Each scene shows the same named points in several views. A view is turned or mirrored, shifted and resized as a whole, has a little noise and may leave points out.
In the rows, zero is written as 100.

Scene 1
View 1
lal: [103, 103, 121, 111, 100, 89, 101, 107, 109, 103, 101, 109, 117, 130, 115, 108, 89, 117, 97, 98, 115, 109, 103, 105, 112, 96, 114, 103, 100, 138, 99, 120, 98, 98, 91, 104, 61, 96, 103, 103, 78, 92]
sulav: [110, 102, 113, 100, 91, 96, 102, 105, 102, 99, 100, 112, 104, 113, 104, 100, 99, 109, 99, 88, 113, 113, 111, 113, 100, 86, 109, 105, 110, 120, 103, 113, 92, 96, 97, 99, 82, 102, 111, 95, 94, 96]
zeza: [119, 103, 98, 90, 76, 97, 103, 109, 93, 104, 99, 114, 88, 97, 88, 95, 101, 101, 110, 86, 98, 111, 116, 117, 86, 77, 94, 103, 113, 93, 111, 102, 88, 98, 111, 90, 123, 115, 116, 88, 109, 103]
Rirem: [109, 102, 105, 106, 90, 90, 106, 108, 97, 107, 98, 113, 106, 120, 104, 104, 82, 115, 109, 103, 100, 106, 101, 105, 106, 99, 103, 102, 100, 121, 104, 118, 93, 97, 105, 95, 95, 107, 97, 99, 89, 94]
lebad: [109, 103, 109, 105, 88, 79, 101, 120, 100, 108, 106, 103, 102, 123, 95, 104, 83, 103, 109, 105, 88, 100, 105, 104, 101, 80, 83, 95, 80, 107, 103, 95, 103, 111, 106, 86, 107, 109, 104, 92, 87, 104]
Rutav: [112, 101, 119, 103, 74, 108, 120, 116, 92, 115, 117, 108, 102, 115, 91, 96, 98, 99, 96, 88, 97, 104, 110, 116, 94, 87, 94, 99, 113, 113, 111, 114, 99, 95, 107, 83, 102, 96, 107, 100, 114, 91]
nasu: [114, 101, 101, 97, 71, 106, 117, 111, 87, 114, 104, 114, 95, 106, 91, 96, 91, 108, 109, 94, 92, 107, 104, 114, 90, 97, 96, 101, 116, 105, 115, 119, 91, 90, 115, 86, 122, 106, 101, 97, 115, 92]
Bedas: [115, 103, 108, 97, 84, 83, 101, 120, 99, 107, 106, 104, 95, 113, 89, 99, 94, 95, 106, 94, 91, 104, 115, 111, 94, 70, 81, 95, 91, 98, 106, 90, 98, 109, 107, 86, 113, 109, 114, 88, 97, 106]
Rodig: [111, 101, 106, 102, 76, 104, 117, 109, 93, 113, 103, 114, 101, 110, 96, 99, 89, 112, 107, 96, 99, 107, 103, 112, 97, 101, 104, 103, 118, 117, 111, 126, 92, 88, 110, 91, 106, 103, 97, 99, 107, 89]
kelev: [109, 102, 110, 104, 82, 97, 111, 113, 95, 110, 107, 111, 101, 115, 98, 100, 91, 107, 103, 95, 100, 105, 106, 111, 98, 91, 99, 101, 107, 115, 108, 115, 95, 97, 106, 89, 100, 101, 105, 99, 102, 93]
fipo: [110, 104, 114, 99, 89, 91, 101, 112, 102, 102, 106, 108, 103, 116, 99, 101, 97, 103, 100, 91, 106, 108, 111, 110, 98, 78, 97, 102, 101, 112, 103, 102, 98, 101, 100, 92, 89, 103, 114, 95, 94, 101]
Dovep: [114, 105, 98, 95, 97, 81, 90, 108, 103, 97, 91, 113, 98, 111, 102, 105, 92, 110, 112, 98, 104, 110, 112, 106, 100, 81, 97, 103, 96, 107, 103, 100, 90, 104, 102, 100, 102, 117, 111, 88, 83, 105]
libo: [114, 104, 106, 98, 79, 92, 108, 115, 94, 110, 106, 110, 96, 111, 91, 99, 90, 102, 109, 95, 93, 107, 110, 111, 94, 84, 90, 99, 102, 103, 109, 103, 96, 102, 111, 86, 116, 107, 106, 92, 102, 99]
sive: [108, 104, 112, 105, 92, 85, 104, 115, 102, 108, 106, 106, 106, 123, 100, 106, 87, 106, 103, 101, 99, 103, 105, 105, 107, 86, 96, 97, 91, 116, 103, 104, 100, 105, 101, 92, 91, 104, 105, 96, 87, 100]
tizaf: [115, 102, 105, 99, 67, 99, 117, 117, 88, 117, 111, 109, 94, 109, 87, 96, 88, 102, 109, 95, 85, 103, 107, 114, 91, 90, 85, 97, 107, 101, 113, 110, 97, 97, 117, 80, 127, 105, 104, 94, 112, 95]
gugu: [109, 102, 116, 101, 77, 104, 115, 112, 98, 109, 114, 107, 103, 115, 96, 97, 101, 102, 97, 88, 103, 108, 110, 116, 97, 86, 100, 102, 112, 117, 107, 114, 99, 94, 104, 87, 93, 97, 108, 99, 108, 92]
numi: [115, 104, 102, 97, 80, 96, 106, 110, 96, 107, 101, 111, 96, 108, 95, 99, 93, 106, 109, 95, 98, 107, 110, 112, 94, 87, 96, 101, 108, 105, 109, 109, 92, 96, 108, 91, 112, 109, 107, 91, 101, 98]
mibib: [109, 103, 117, 101, 93, 83, 96, 114, 106, 100, 108, 103, 102, 119, 99, 102, 101, 96, 97, 89, 107, 108, 116, 110, 102, 69, 94, 101, 92, 110, 100, 91, 100, 110, 97, 93, 85, 104, 119, 91, 88, 105]
gomab: [121, 104, 97, 86, 71, 97, 103, 110, 91, 102, 104, 113, 82, 92, 79, 91, 108, 92, 109, 81, 96, 111, 121, 120, 80, 67, 87, 102, 114, 82, 112, 91, 89, 98, 114, 84, 134, 117, 123, 83, 118, 106]
rilo: [107, 103, 118, 107, 91, 89, 106, 114, 103, 108, 107, 107, 109, 126, 106, 103, 90, 110, 97, 97, 105, 106, 105, 107, 106, 90, 103, 100, 97, 125, 102, 112, 99, 101, 98, 94, 80, 99, 105, 100, 89, 94]
View 2
rilo: [85, 120, 96, 102, 100, 112, 99, 125, 111, 83, 86, 97, 100, 111, 97, 110, 89, 113, 76, 87, 99, 102, 89, 102, 99, 103, 112, 98, 120, 135, 93, 109, 130, 117, 77, 104, 98, 109, 114, 130, 86, 94]
lal: [84, 135, 96, 99, 77, 126, 99, 129, 121, 62, 81, 96, 101, 108, 93, 112, 86, 125, 73, 82, 103, 105, 82, 97, 95, 109, 116, 95, 135, 149, 87, 109, 142, 121, 81, 117, 79, 112, 116, 137, 89, 95]
tizaf: [92, 92, 106, 105, 128, 78, 112, 110, 87, 127, 93, 95, 98, 113, 94, 118, 103, 81, 93, 98, 89, 107, 109, 110, 115, 88, 119, 106, 73, 107, 93, 87, 102, 107, 76, 95, 134, 100, 118, 107, 92, 98]
nasu: [90, 103, 115, 107, 118, 81, 117, 114, 82, 118, 93, 95, 92, 111, 86, 127, 100, 84, 95, 93, 93, 112, 111, 99, 114, 83, 128, 103, 67, 117, 88, 70, 105, 108, 78, 108, 130, 103, 125, 108, 91, 101]
sive: [92, 107, 88, 98, 104, 108, 97, 122, 112, 89, 88, 95, 105, 112, 100, 106, 91, 105, 77, 91, 93, 103, 91, 108, 107, 101, 109, 100, 115, 129, 92, 118, 122, 114, 82, 89, 100, 102, 109, 127, 87, 90]
Rirem: [88, 116, 92, 101, 91, 105, 105, 126, 106, 82, 91, 99, 101, 110, 88, 117, 91, 101, 84, 93, 89, 112, 98, 96, 112, 98, 124, 95, 105, 134, 89, 94, 121, 111, 85, 110, 94, 92, 117, 117, 97, 99]
sulav: [88, 124, 102, 91, 98, 110, 110, 125, 95, 78, 85, 91, 90, 87, 84, 117, 96, 109, 86, 86, 100, 99, 84, 104, 97, 91, 113, 110, 106, 139, 84, 96, 124, 121, 85, 109, 105, 120, 125, 137, 72, 92]
Rutav: [82, 113, 119, 109, 126, 87, 110, 110, 91, 121, 88, 90, 88, 111, 98, 117, 97, 100, 88, 86, 105, 99, 98, 105, 97, 94, 109, 107, 94, 119, 90, 87, 119, 114, 67, 107, 134, 121, 123, 126, 84, 94]
zeza: [97, 94, 100, 86, 124, 79, 124, 114, 72, 110, 93, 88, 88, 79, 74, 127, 109, 78, 101, 98, 87, 104, 102, 111, 116, 68, 118, 119, 53, 117, 83, 78, 96, 112, 89, 91, 134, 111, 128, 117, 69, 88]
Dovep: [101, 101, 75, 76, 97, 103, 107, 126, 98, 74, 94, 90, 102, 83, 79, 113, 102, 94, 85, 97, 84, 106, 90, 108, 115, 81, 116, 111, 93, 130, 84, 110, 109, 113, 100, 84, 97, 97, 115, 125, 72, 85]
gomab: [104, 79, 95, 77, 141, 72, 121, 111, 65, 122, 91, 84, 90, 73, 78, 118, 115, 75, 100, 103, 87, 99, 100, 120, 115, 61, 108, 130, 50, 105, 86, 91, 88, 113, 89, 75, 147, 117, 126, 123, 57, 81]
numi: [94, 103, 98, 95, 111, 90, 110, 116, 90, 100, 91, 92, 96, 98, 85, 119, 102, 91, 90, 96, 89, 109, 101, 105, 112, 84, 118, 107, 81, 123, 85, 91, 108, 112, 86, 96, 116, 103, 122, 120, 83, 94]
Bedas: [100, 83, 82, 87, 131, 89, 102, 115, 98, 107, 92, 90, 104, 98, 97, 104, 102, 88, 86, 101, 89, 96, 96, 119, 113, 83, 102, 115, 88, 111, 94, 119, 107, 109, 86, 71, 121, 105, 107, 125, 71, 84]
libo: [98, 91, 93, 96, 121, 88, 108, 116, 93, 109, 93, 95, 101, 107, 91, 115, 102, 87, 88, 95, 90, 104, 102, 112, 113, 87, 112, 108, 82, 116, 90, 100, 106, 109, 83, 88, 122, 103, 115, 117, 83, 91]
gugu: [83, 115, 116, 103, 117, 95, 110, 114, 93, 107, 86, 90, 90, 106, 93, 117, 97, 106, 87, 85, 103, 100, 92, 106, 95, 94, 112, 109, 100, 126, 89, 89, 121, 119, 70, 109, 126, 122, 120, 130, 80, 95]
kelev: [87, 112, 107, 104, 110, 96, 110, 118, 96, 99, 89, 95, 96, 112, 93, 117, 94, 100, 86, 90, 96, 107, 98, 102, 104, 93, 116, 103, 95, 125, 90, 92, 117, 114, 78, 107, 117, 110, 119, 122, 87, 96]
View 3
gugu: [92, 102, 114, 116, 106, 83, 120, 116, 103, 92, 128, 91, 88, 116, 83, 89, 103, 123, 108, 109, 96, 92, 93, 99, 96, 89, 94, 122, 102, 92, 112, 79, 75, 105, 74, 104, 105, 79, 115, 97, 97, 97]
rilo: [87, 102, 114, 103, 119, 98, 112, 112, 107, 94, 143, 87, 99, 122, 99, 88, 107, 127, 98, 106, 105, 95, 92, 83, 86, 85, 107, 116, 99, 95, 114, 80, 82, 105, 73, 110, 90, 97, 111, 109, 89, 96]
Rodig: [95, 77, 96, 114, 90, 91, 95, 99, 117, 84, 125, 125, 72, 95, 83, 96, 97, 109, 111, 83, 83, 94, 108, 99, 114, 99, 90, 109, 114, 88, 120, 75, 82, 122, 66, 115, 109, 72, 98, 85, 92, 80]
sive: [82, 110, 121, 98, 118, 93, 110, 110, 108, 102, 137, 92, 103, 109, 93, 92, 100, 121, 108, 107, 106, 99, 97, 86, 83, 92, 113, 113, 100, 95, 109, 92, 81, 112, 73, 109, 83, 96, 97, 106, 98, 104]
gomab: [71, 130, 115, 119, 71, 71, 119, 110, 92, 85, 95, 136, 84, 73, 61, 111, 76, 116, 134, 92, 63, 93, 112, 137, 108, 117, 105, 109, 91, 116, 103, 106, 63, 97, 97, 85, 113, 58, 73, 47, 112, 122]
kelev: [91, 94, 109, 113, 102, 88, 110, 109, 108, 90, 128, 103, 86, 106, 87, 93, 99, 117, 110, 98, 92, 94, 99, 98, 99, 95, 96, 112, 104, 92, 115, 81, 78, 110, 73, 108, 103, 78, 104, 92, 95, 94]
lal: [86, 93, 111, 101, 129, 119, 108, 114, 108, 87, 156, 82, 108, 138, 121, 86, 119, 136, 83, 102, 117, 94, 85, 73, 74, 73, 108, 118, 92, 99, 127, 69, 92, 106, 71, 111, 86, 103, 118, 115, 78, 89]
nasu: [94, 89, 103, 118, 83, 80, 103, 102, 112, 86, 115, 127, 71, 87, 71, 101, 88, 109, 119, 86, 76, 95, 109, 111, 114, 103, 88, 112, 111, 90, 113, 80, 75, 118, 72, 109, 110, 64, 97, 77, 99, 88]
tizaf: [92, 99, 112, 113, 88, 67, 106, 106, 107, 97, 111, 118, 72, 82, 62, 98, 84, 105, 129, 96, 79, 99, 113, 110, 114, 112, 93, 109, 115, 89, 103, 92, 71, 118, 69, 108, 106, 71, 92, 82, 107, 100]
Dovep: [68, 120, 115, 94, 105, 109, 104, 105, 104, 86, 135, 116, 107, 95, 104, 108, 93, 124, 107, 90, 96, 103, 106, 95, 82, 101, 121, 103, 87, 114, 113, 97, 87, 109, 86, 101, 82, 89, 80, 82, 94, 113]
Rirem: [88, 95, 109, 98, 111, 105, 99, 102, 114, 88, 141, 106, 94, 107, 102, 97, 103, 119, 101, 92, 101, 99, 100, 86, 92, 93, 105, 107, 103, 94, 122, 81, 87, 120, 68, 115, 87, 90, 97, 103, 90, 93]
zeza: [79, 109, 104, 116, 75, 85, 108, 107, 101, 77, 109, 139, 80, 79, 78, 110, 81, 120, 124, 83, 68, 94, 112, 124, 112, 109, 100, 106, 92, 112, 115, 93, 72, 106, 90, 93, 112, 58, 80, 56, 103, 106]
mibib: [69, 131, 127, 103, 117, 90, 122, 120, 94, 98, 129, 88, 110, 112, 92, 94, 99, 132, 108, 116, 101, 96, 94, 97, 77, 92, 117, 116, 86, 110, 107, 97, 75, 95, 88, 95, 88, 93, 98, 90, 100, 120]
libo: [85, 109, 116, 107, 98, 79, 108, 107, 106, 97, 117, 112, 86, 89, 73, 100, 88, 111, 121, 98, 86, 102, 108, 106, 101, 107, 105, 109, 105, 97, 107, 96, 73, 113, 78, 103, 98, 80, 89, 84, 105, 105]
fipo: [79, 117, 117, 108, 109, 94, 118, 117, 100, 88, 130, 100, 102, 111, 93, 96, 100, 128, 108, 105, 98, 92, 94, 99, 86, 90, 109, 115, 91, 104, 112, 90, 76, 99, 83, 100, 94, 88, 99, 89, 93, 109]
Rutav: [100, 96, 112, 126, 98, 69, 118, 113, 102, 91, 118, 99, 77, 108, 69, 86, 96, 118, 115, 107, 86, 90, 95, 110, 105, 93, 88, 123, 108, 88, 110, 79, 69, 101, 74, 104, 112, 72, 115, 86, 100, 95]
lebad: [80, 122, 128, 89, 117, 82, 110, 106, 105, 113, 126, 98, 100, 94, 81, 95, 92, 113, 120, 108, 103, 108, 108, 89, 81, 106, 117, 107, 106, 95, 101, 108, 75, 117, 72, 108, 78, 101, 84, 104, 103, 116]
View 4
Rutav: [75, 94, 111, 110, 120, 106, 110, 104, 81, 105, 102, 106, 101, 115, 87, 79, 73, 94, 108, 118, 114, 122, 103, 73, 135, 100, 106, 97, 85, 107, 105, 88, 125, 111, 65, 92, 109, 117, 114, 92, 111, 108]
Dovep: [80, 123, 95, 110, 101, 126, 105, 102, 113, 92, 94, 121, 79, 111, 110, 119, 90, 93, 85, 91, 119, 114, 92, 57, 93, 110, 127, 97, 85, 99, 70, 131, 112, 103, 83, 81, 98, 100, 97, 85, 88, 117]
Rodig: [86, 91, 122, 115, 108, 115, 108, 125, 99, 94, 119, 108, 103, 114, 100, 95, 68, 101, 107, 95, 123, 100, 102, 65, 115, 92, 94, 109, 89, 97, 100, 110, 141, 113, 86, 105, 110, 129, 101, 81, 107, 114]
rilo: [99, 136, 96, 110, 97, 127, 102, 104, 109, 115, 98, 104, 98, 105, 117, 103, 80, 77, 106, 108, 136, 119, 102, 68, 109, 96, 105, 79, 104, 99, 80, 112, 107, 111, 92, 82, 118, 108, 112, 75, 103, 103]
mibib: [88, 135, 85, 106, 104, 122, 100, 86, 103, 109, 81, 112, 84, 108, 107, 102, 91, 78, 91, 116, 119, 132, 94, 70, 112, 109, 128, 80, 88, 105, 72, 111, 95, 104, 73, 66, 102, 91, 113, 89, 94, 106]
gomab: [48, 76, 109, 109, 129, 100, 112, 96, 73, 79, 92, 124, 83, 120, 73, 94, 83, 111, 80, 104, 83, 121, 92, 65, 119, 120, 135, 122, 55, 113, 94, 103, 130, 100, 50, 81, 81, 104, 101, 112, 93, 124]
gugu: [84, 112, 105, 115, 114, 113, 107, 103, 91, 111, 104, 102, 102, 112, 99, 83, 74, 83, 102, 114, 122, 123, 104, 71, 131, 100, 106, 95, 90, 99, 97, 100, 116, 115, 77, 91, 115, 112, 110, 83, 111, 108]
sulav: [87, 135, 105, 117, 114, 122, 113, 99, 105, 105, 102, 105, 94, 112, 106, 91, 81, 76, 91, 106, 126, 123, 101, 61, 122, 108, 117, 91, 91, 86, 81, 124, 102, 117, 86, 89, 113, 108, 99, 70, 105, 113]
sive: [94, 126, 93, 104, 94, 125, 98, 103, 110, 107, 94, 111, 93, 104, 114, 114, 83, 86, 104, 108, 131, 117, 99, 68, 100, 99, 109, 82, 99, 108, 77, 107, 113, 104, 87, 77, 109, 102, 115, 84, 97, 103]
Bedas: [73, 103, 90, 100, 102, 114, 100, 93, 92, 96, 83, 119, 86, 110, 97, 112, 86, 100, 98, 109, 109, 122, 94, 71, 100, 108, 121, 94, 81, 121, 80, 97, 118, 95, 64, 71, 92, 98, 117, 106, 86, 109]
fipo: [85, 127, 95, 108, 106, 119, 104, 98, 103, 107, 92, 109, 90, 107, 105, 101, 86, 82, 94, 110, 121, 125, 97, 65, 114, 105, 119, 87, 92, 102, 78, 112, 106, 110, 79, 80, 106, 100, 108, 85, 100, 109]
Rirem: [95, 120, 106, 112, 98, 127, 103, 116, 114, 103, 107, 113, 96, 111, 117, 112, 76, 89, 103, 95, 135, 106, 101, 64, 99, 96, 102, 91, 101, 98, 82, 122, 122, 107, 97, 91, 112, 115, 103, 75, 101, 111]
lebad: [90, 112, 87, 99, 89, 123, 94, 104, 103, 99, 84, 120, 91, 104, 111, 126, 88, 97, 105, 105, 123, 117, 94, 72, 89, 99, 113, 85, 92, 124, 76, 100, 121, 91, 78, 68, 98, 98, 119, 102, 87, 104]
numi: [77, 101, 107, 111, 109, 115, 109, 108, 99, 93, 103, 118, 92, 113, 99, 103, 78, 99, 97, 98, 115, 111, 98, 64, 109, 103, 113, 105, 83, 103, 88, 114, 127, 107, 78, 89, 102, 113, 101, 90, 100, 115]
tizaf: [77, 77, 111, 105, 110, 109, 103, 116, 84, 91, 104, 116, 99, 109, 93, 100, 72, 108, 107, 106, 113, 108, 100, 72, 111, 95, 100, 109, 80, 118, 100, 89, 145, 101, 69, 90, 101, 121, 114, 102, 100, 109]
kelev: [86, 108, 108, 113, 106, 119, 103, 110, 99, 103, 107, 107, 100, 110, 104, 98, 75, 89, 105, 105, 124, 113, 101, 67, 116, 96, 103, 95, 94, 102, 90, 104, 121, 108, 82, 92, 111, 115, 108, 82, 105, 109]
lal: [106, 159, 97, 117, 93, 135, 103, 105, 125, 122, 107, 101, 98, 104, 129, 101, 80, 64, 103, 106, 151, 119, 102, 63, 111, 94, 104, 74, 113, 83, 74, 129, 94, 121, 104, 89, 125, 110, 106, 58, 107, 103]
View 5
gugu: [92, 90, 110, 101, 98, 98, 102, 95, 94, 104, 101, 100, 116, 104, 97, 113, 84, 76, 96, 88, 100, 98, 93, 128, 108, 119, 93, 97, 98, 75, 109, 68, 102, 117, 97, 83, 79, 114, 103, 94, 103, 95]
numi: [81, 84, 107, 98, 98, 95, 93, 114, 103, 91, 83, 93, 113, 101, 96, 105, 94, 78, 93, 98, 92, 95, 87, 105, 99, 123, 92, 89, 88, 79, 101, 84, 97, 118, 97, 97, 84, 104, 104, 96, 108, 99]
sulav: [87, 82, 106, 122, 99, 90, 90, 106, 95, 93, 86, 96, 122, 108, 93, 102, 97, 82, 102, 94, 104, 105, 103, 135, 103, 113, 97, 114, 106, 67, 98, 72, 95, 125, 106, 83, 75, 107, 105, 105, 106, 95]
gomab: [72, 57, 111, 98, 75, 95, 113, 131, 121, 81, 68, 98, 106, 112, 95, 124, 80, 76, 84, 95, 74, 81, 77, 81, 100, 120, 77, 60, 81, 94, 83, 86, 96, 101, 77, 78, 82, 113, 93, 85, 124, 107]
nasu: [75, 81, 102, 82, 110, 97, 95, 102, 102, 101, 97, 106, 107, 92, 93, 120, 95, 70, 91, 98, 93, 93, 76, 96, 106, 128, 89, 76, 82, 84, 115, 82, 97, 110, 97, 99, 83, 111, 102, 88, 100, 102]
Rutav: [93, 91, 111, 91, 95, 104, 109, 93, 96, 109, 106, 105, 110, 103, 98, 120, 77, 70, 94, 87, 95, 94, 86, 121, 112, 123, 92, 88, 93, 80, 112, 66, 104, 110, 96, 85, 84, 117, 103, 87, 101, 99]
Dovep: [85, 85, 107, 117, 91, 92, 84, 131, 101, 79, 69, 81, 121, 106, 96, 87, 104, 87, 91, 100, 94, 99, 99, 112, 89, 115, 96, 107, 96, 71, 90, 96, 96, 121, 104, 99, 86, 92, 106, 109, 114, 91]
Rodig: [74, 87, 97, 82, 121, 93, 87, 103, 97, 103, 101, 105, 108, 88, 90, 115, 103, 73, 93, 102, 101, 97, 81, 103, 106, 127, 94, 86, 85, 77, 122, 82, 95, 119, 104, 104, 81, 109, 102, 93, 94, 101]
rilo: [101, 107, 110, 110, 99, 103, 88, 97, 86, 100, 98, 88, 122, 105, 98, 92, 94, 83, 97, 92, 104, 105, 103, 141, 99, 116, 104, 118, 103, 65, 105, 77, 106, 124, 110, 96, 87, 99, 111, 104, 101, 86]
fipo: [95, 92, 112, 115, 87, 99, 97, 111, 97, 93, 88, 89, 118, 109, 98, 99, 89, 84, 95, 93, 97, 99, 98, 128, 98, 116, 97, 106, 101, 71, 91, 78, 104, 120, 99, 87, 85, 102, 106, 102, 113, 93]
tizaf: [82, 89, 108, 76, 97, 104, 104, 108, 105, 102, 96, 98, 107, 96, 99, 115, 86, 70, 83, 93, 85, 87, 76, 93, 105, 130, 89, 74, 79, 87, 109, 83, 106, 105, 92, 101, 92, 106, 103, 85, 107, 96]
Bedas: [96, 91, 119, 98, 72, 108, 108, 122, 104, 89, 80, 80, 113, 110, 103, 98, 81, 81, 81, 92, 83, 90, 88, 105, 94, 119, 93, 88, 88, 85, 84, 93, 110, 108, 91, 96, 94, 96, 106, 94, 123, 91]
mibib: [105, 95, 118, 121, 71, 103, 104, 116, 98, 88, 79, 81, 120, 118, 104, 91, 82, 89, 92, 89, 93, 98, 104, 134, 95, 111, 98, 111, 105, 72, 83, 79, 108, 117, 97, 83, 90, 98, 108, 104, 121, 86]
lebad: [105, 110, 118, 96, 80, 113, 98, 118, 94, 93, 86, 73, 114, 102, 108, 85, 89, 85, 82, 93, 86, 95, 94, 112, 89, 121, 100, 103, 88, 78, 93, 98, 115, 114, 98, 110, 100, 86, 112, 102, 118, 84]
zeza: [68, 61, 103, 98, 96, 88, 100, 124, 113, 85, 76, 101, 108, 104, 90, 122, 92, 75, 92, 98, 87, 91, 79, 88, 102, 121, 82, 71, 85, 86, 96, 85, 91, 109, 88, 83, 78, 113, 94, 91, 113, 106]
sive: [104, 105, 116, 104, 84, 108, 96, 109, 91, 95, 91, 80, 118, 104, 105, 91, 87, 86, 87, 91, 93, 97, 97, 123, 97, 118, 100, 108, 96, 75, 96, 87, 111, 117, 101, 100, 96, 93, 110, 101, 114, 87]
lal: [104, 110, 104, 125, 108, 97, 77, 95, 79, 100, 98, 88, 128, 102, 96, 81, 104, 88, 104, 95, 114, 115, 114, 158, 99, 113, 110, 138, 113, 56, 109, 74, 102, 137, 120, 95, 83, 98, 114, 114, 96, 82]
libo: [89, 90, 111, 91, 90, 102, 101, 115, 102, 93, 87, 89, 108, 101, 99, 105, 88, 79, 86, 95, 88, 93, 83, 103, 99, 122, 94, 86, 85, 81, 100, 88, 104, 112, 93, 99, 92, 101, 104, 92, 111, 96]

In a view up to two points have been moved. Name them for each view, in the order of its rows, or write none.
view 1 => zeza, Rodig
view 2 => none
view 3 => gugu
view 4 => Rutav
view 5 => sive
